Each scene shows the same named points in several views. A view is turned or mirrored, shifted and resized as a whole, has a little noise and may leave points out.
In the rows, zero is written as 100.

Scene 1
View 1
Q328: [126, 88, 82, 93, 100, 99, 144, 125, 94, 101, 95, 123, 103, 91, 109, 84, 98, 112, 85, 87, 103]
Q148: [107, 111, 94, 63, 96, 86, 115, 97, 95, 86, 91, 99, 88, 72, 116, 76, 94, 95, 68, 72, 128]
Q32: [127, 67, 75, 104, 105, 107, 118, 112, 87, 86, 114, 116, 90, 99, 89, 77, 85, 113, 55, 72, 88]
Q558: [110, 94, 83, 100, 102, 81, 97, 104, 94, 105, 90, 104, 91, 99, 107, 78, 98, 103, 84, 93, 109]
Q926: [94, 108, 107, 103, 98, 82, 84, 86, 97, 108, 69, 84, 89, 94, 100, 94, 122, 97, 117, 120, 113]
Q367: [113, 84, 87, 90, 102, 95, 120, 111, 92, 106, 88, 104, 93, 90, 108, 84, 111, 100, 93, 101, 114]
Q499: [115, 124, 106, 91, 89, 92, 121, 98, 100, 72, 94, 111, 98, 78, 97, 90, 77, 116, 65, 60, 97]
Q170: [109, 62, 74, 85, 110, 96, 88, 90, 82, 100, 103, 86, 70, 97, 98, 62, 112, 89, 75, 92, 116]
Q962: [99, 79, 85, 80, 106, 85, 80, 87, 87, 104, 88, 80, 73, 91, 107, 71, 119, 84, 87, 104, 129]
Q619: [106, 113, 102, 84, 94, 88, 110, 100, 100, 86, 85, 103, 96, 79, 107, 91, 94, 104, 76, 84, 113]
Q684: [114, 85, 77, 101, 105, 88, 96, 90, 84, 103, 98, 94, 79, 105, 96, 61, 102, 104, 91, 79, 103]
Q578: [107, 100, 87, 74, 98, 84, 107, 104, 96, 92, 93, 103, 90, 81, 117, 78, 93, 96, 67, 81, 126]
Q895: [100, 110, 89, 91, 99, 72, 82, 85, 92, 104, 84, 87, 83, 96, 109, 69, 103, 98, 96, 87, 118]
Q628: [108, 100, 102, 101, 97, 97, 105, 95, 96, 92, 86, 96, 91, 90, 94, 92, 107, 106, 92, 96, 101]
Q724: [100, 103, 95, 101, 97, 80, 85, 106, 103, 98, 83, 105, 99, 92, 111, 99, 96, 100, 75, 107, 114]
Q303: [104, 84, 90, 95, 103, 88, 95, 103, 94, 108, 83, 97, 89, 95, 107, 88, 115, 95, 94, 115, 117]
Q294: [117, 84, 100, 118, 102, 109, 121, 96, 89, 101, 87, 96, 89, 100, 79, 88, 121, 114, 117, 104, 85]
View 2
Q294: [135, 108, 105, 106, 84, 119, 97, 85, 112, 89, 104, 88, 96, 105, 81, 99, 83, 102, 123, 108, 123]
Q724: [101, 115, 98, 103, 101, 119, 119, 93, 90, 99, 101, 101, 107, 103, 95, 94, 93, 82, 103, 102, 141]
Q684: [111, 109, 106, 100, 96, 121, 115, 100, 96, 74, 112, 105, 98, 120, 87, 73, 76, 90, 113, 109, 109]
Q328: [108, 93, 116, 104, 89, 90, 108, 90, 104, 85, 95, 88, 96, 99, 98, 81, 97, 110, 89, 107, 120]
Q148: [88, 106, 101, 80, 93, 116, 108, 102, 85, 100, 96, 110, 84, 105, 112, 78, 112, 91, 98, 101, 111]
Q32: [93, 83, 122, 106, 105, 103, 107, 90, 88, 76, 117, 80, 103, 121, 92, 78, 88, 110, 107, 109, 106]
Q303: [114, 116, 97, 96, 83, 123, 117, 94, 96, 87, 98, 92, 101, 105, 84, 91, 91, 77, 101, 102, 129]
Q499: [89, 96, 111, 99, 113, 108, 96, 93, 91, 110, 105, 111, 88, 106, 116, 88, 105, 117, 115, 108, 119]
Q578: [90, 106, 102, 87, 95, 114, 114, 101, 85, 94, 98, 104, 92, 107, 105, 79, 105, 88, 95, 101, 117]
Q619: [97, 106, 102, 93, 99, 115, 105, 95, 91, 105, 97, 106, 91, 102, 107, 90, 105, 96, 106, 103, 125]
Q895: [109, 124, 93, 92, 95, 128, 117, 103, 95, 91, 101, 121, 92, 110, 97, 79, 86, 79, 111, 105, 122]
Q170: [104, 106, 102, 86, 85, 131, 118, 101, 86, 71, 111, 88, 98, 123, 82, 76, 87, 77, 107, 103, 101]
Q367: [113, 106, 104, 96, 82, 109, 111, 93, 101, 86, 95, 90, 95, 102, 91, 86, 96, 91, 95, 103, 121]
Q962: [109, 120, 91, 83, 80, 137, 120, 102, 88, 82, 102, 98, 95, 115, 84, 82, 92, 66, 105, 99, 113]
Q558: [107, 111, 103, 102, 97, 114, 117, 96, 95, 86, 103, 103, 101, 108, 93, 81, 86, 88, 103, 105, 125]
Q628: [113, 109, 102, 99, 93, 121, 103, 90, 98, 98, 102, 97, 96, 105, 93, 95, 94, 95, 116, 105, 125]
Q926: [128, 131, 87, 97, 84, 135, 111, 93, 104, 101, 95, 108, 97, 99, 86, 101, 87, 75, 118, 102, 139]
View 3
Q148: [97, 94, 96, 71, 119, 84, 110, 48, 108, 78, 146, 104, 60, 115, 77, 114, 101, 135, 102, 90, 104]
Q724: [119, 118, 100, 89, 96, 119, 89, 108, 139, 94, 140, 115, 81, 99, 75, 93, 81, 121, 114, 98, 84]
Q328: [91, 79, 59, 99, 89, 79, 99, 125, 79, 85, 119, 121, 40, 102, 94, 106, 84, 112, 101, 85, 98]
Q367: [89, 101, 81, 102, 84, 90, 100, 101, 101, 114, 130, 122, 58, 109, 97, 96, 93, 118, 108, 100, 78]
Q303: [97, 119, 98, 100, 82, 107, 94, 98, 123, 128, 137, 119, 75, 110, 93, 89, 89, 118, 117, 110, 66]
Q619: [109, 97, 87, 77, 101, 95, 107, 81, 120, 76, 138, 111, 81, 100, 79, 99, 104, 133, 98, 82, 101]
Q926: [107, 121, 105, 96, 64, 112, 115, 90, 160, 132, 128, 120, 107, 86, 100, 77, 113, 130, 119, 114, 57]
Q895: [107, 97, 105, 69, 89, 110, 113, 61, 141, 117, 127, 94, 88, 101, 96, 100, 84, 127, 131, 119, 82]
Q170: [86, 100, 96, 79, 98, 108, 78, 63, 82, 153, 144, 99, 82, 142, 103, 93, 67, 112, 127, 110, 85]
Q294: [98, 88, 65, 98, 51, 99, 104, 123, 100, 135, 112, 119, 110, 91, 120, 69, 109, 120, 106, 88, 79]
Q962: [90, 120, 114, 86, 95, 108, 92, 53, 119, 148, 148, 107, 82, 130, 97, 93, 86, 123, 127, 121, 66]
Q499: [119, 70, 70, 59, 107, 92, 108, 84, 104, 48, 132, 102, 92, 93, 77, 102, 106, 136, 87, 58, 132]
Q558: [107, 96, 87, 82, 89, 108, 95, 98, 117, 109, 125, 104, 71, 103, 93, 99, 71, 114, 123, 106, 89]
Q32: [101, 70, 57, 72, 100, 103, 68, 117, 49, 104, 129, 98, 78, 127, 96, 94, 55, 104, 108, 72, 123]
Q628: [106, 97, 82, 85, 79, 103, 101, 99, 115, 109, 130, 114, 100, 99, 97, 82, 103, 126, 104, 86, 89]
Q684: [99, 78, 83, 70, 84, 108, 96, 79, 98, 132, 119, 91, 87, 113, 111, 94, 67, 114, 130, 110, 93]
Q578: [100, 100, 96, 76, 116, 94, 99, 67, 108, 87, 144, 106, 56, 118, 76, 111, 85, 127, 108, 96, 99]
View 4
Q170: [120, 118, 100, 78, 114, 73, 84, 90, 108, 104, 83, 110, 80, 104, 90, 88, 78, 117, 121, 84, 100]
Q328: [118, 90, 100, 79, 107, 87, 109, 94, 93, 97, 109, 95, 109, 87, 97, 123, 85, 80, 95, 102, 83]
Q499: [100, 98, 75, 99, 91, 80, 132, 111, 96, 90, 115, 92, 129, 92, 104, 102, 93, 83, 116, 82, 113]
Q578: [112, 111, 86, 89, 118, 79, 105, 94, 96, 90, 109, 113, 119, 91, 88, 92, 76, 99, 105, 81, 108]
Q367: [120, 104, 106, 86, 117, 91, 104, 91, 87, 106, 108, 107, 98, 97, 91, 104, 87, 101, 100, 96, 91]
Q962: [122, 125, 102, 91, 126, 83, 90, 87, 94, 108, 97, 124, 87, 106, 84, 77, 83, 128, 114, 81, 105]
Q619: [108, 105, 85, 101, 110, 87, 122, 103, 88, 95, 120, 106, 121, 96, 96, 92, 89, 98, 110, 82, 114]
Q628: [116, 104, 101, 98, 108, 92, 119, 103, 87, 109, 112, 102, 96, 104, 100, 96, 100, 106, 115, 91, 104]
Q895: [119, 119, 91, 108, 114, 83, 111, 98, 95, 102, 97, 134, 104, 105, 86, 91, 99, 122, 112, 77, 104]
Q684: [120, 111, 95, 92, 101, 75, 103, 99, 109, 103, 82, 117, 89, 104, 92, 103, 97, 112, 118, 84, 93]
Q148: [103, 116, 82, 92, 112, 80, 109, 90, 91, 92, 109, 106, 132, 92, 86, 85, 73, 101, 103, 78, 109]
Q558: [125, 104, 96, 94, 115, 83, 107, 101, 99, 97, 102, 123, 96, 97, 93, 105, 94, 104, 111, 87, 100]
Q926: [124, 115, 110, 114, 125, 102, 118, 99, 75, 119, 117, 128, 86, 113, 91, 87, 112, 129, 111, 90, 105]
Q303: [127, 108, 109, 92, 127, 93, 101, 95, 87, 108, 111, 120, 86, 102, 91, 94, 92, 113, 108, 93, 101]
Q294: [119, 100, 116, 97, 99, 98, 119, 102, 84, 122, 105, 93, 77, 111, 104, 108, 115, 109, 114, 102, 88]
View 5
Q303: [108, 118, 84, 95, 100, 94, 94, 74, 112, 100, 87, 87, 93, 96, 84, 102, 120, 98, 84, 121, 81]
Q170: [110, 120, 98, 87, 111, 93, 103, 75, 111, 91, 113, 104, 87, 113, 94, 110, 95, 90, 78, 102, 44]
Q367: [111, 109, 97, 93, 109, 92, 107, 92, 101, 96, 93, 86, 92, 97, 90, 88, 112, 97, 94, 121, 92]
Q558: [123, 113, 80, 90, 94, 102, 97, 87, 100, 94, 108, 90, 90, 89, 96, 104, 114, 89, 97, 119, 81]
Q499: [121, 122, 72, 106, 85, 101, 106, 120, 68, 89, 109, 118, 102, 75, 92, 88, 84, 71, 140, 122, 100]
Q628: [102, 119, 79, 96, 95, 99, 92, 99, 96, 100, 86, 97, 103, 85, 80, 106, 101, 96, 106, 118, 87]
Q724: [117, 123, 65, 106, 81, 94, 86, 72, 98, 97, 95, 89, 94, 86, 89, 99, 122, 82, 104, 128, 89]
Q148: [128, 129, 88, 109, 94, 97, 127, 94, 94, 84, 100, 132, 86, 96, 88, 77, 104, 73, 111, 123, 85]
Q32: [112, 102, 94, 90, 111, 85, 91, 104, 71, 88, 135, 78, 98, 99, 114, 97, 69, 78, 116, 104, 70]
Q619: [118, 126, 77, 107, 89, 98, 107, 97, 91, 93, 93, 114, 95, 85, 85, 87, 105, 80, 118, 125, 96]
Q926: [102, 128, 70, 93, 86, 109, 89, 82, 124, 108, 64, 98, 100, 81, 66, 121, 130, 109, 84, 125, 88]
Q962: [111, 130, 89, 95, 100, 98, 106, 67, 125, 94, 92, 113, 85, 108, 81, 109, 115, 92, 73, 113, 55]
Q328: [120, 94, 102, 91, 115, 91, 110, 108, 81, 92, 110, 74, 93, 92, 104, 76, 102, 91, 111, 122, 108]
Q895: [127, 127, 74, 89, 84, 116, 107, 87, 116, 95, 98, 118, 88, 84, 84, 117, 121, 91, 90, 118, 73]
Q578: [128, 124, 86, 106, 95, 94, 117, 85, 95, 86, 106, 116, 84, 97, 94, 81, 108, 74, 106, 123, 83]

In a view up to two points have been moved. Name them for each view, in the order of its rows, or write -.
view 1 | Q294
view 2 | Q684
view 3 | Q499
view 4 | Q619
view 5 | -
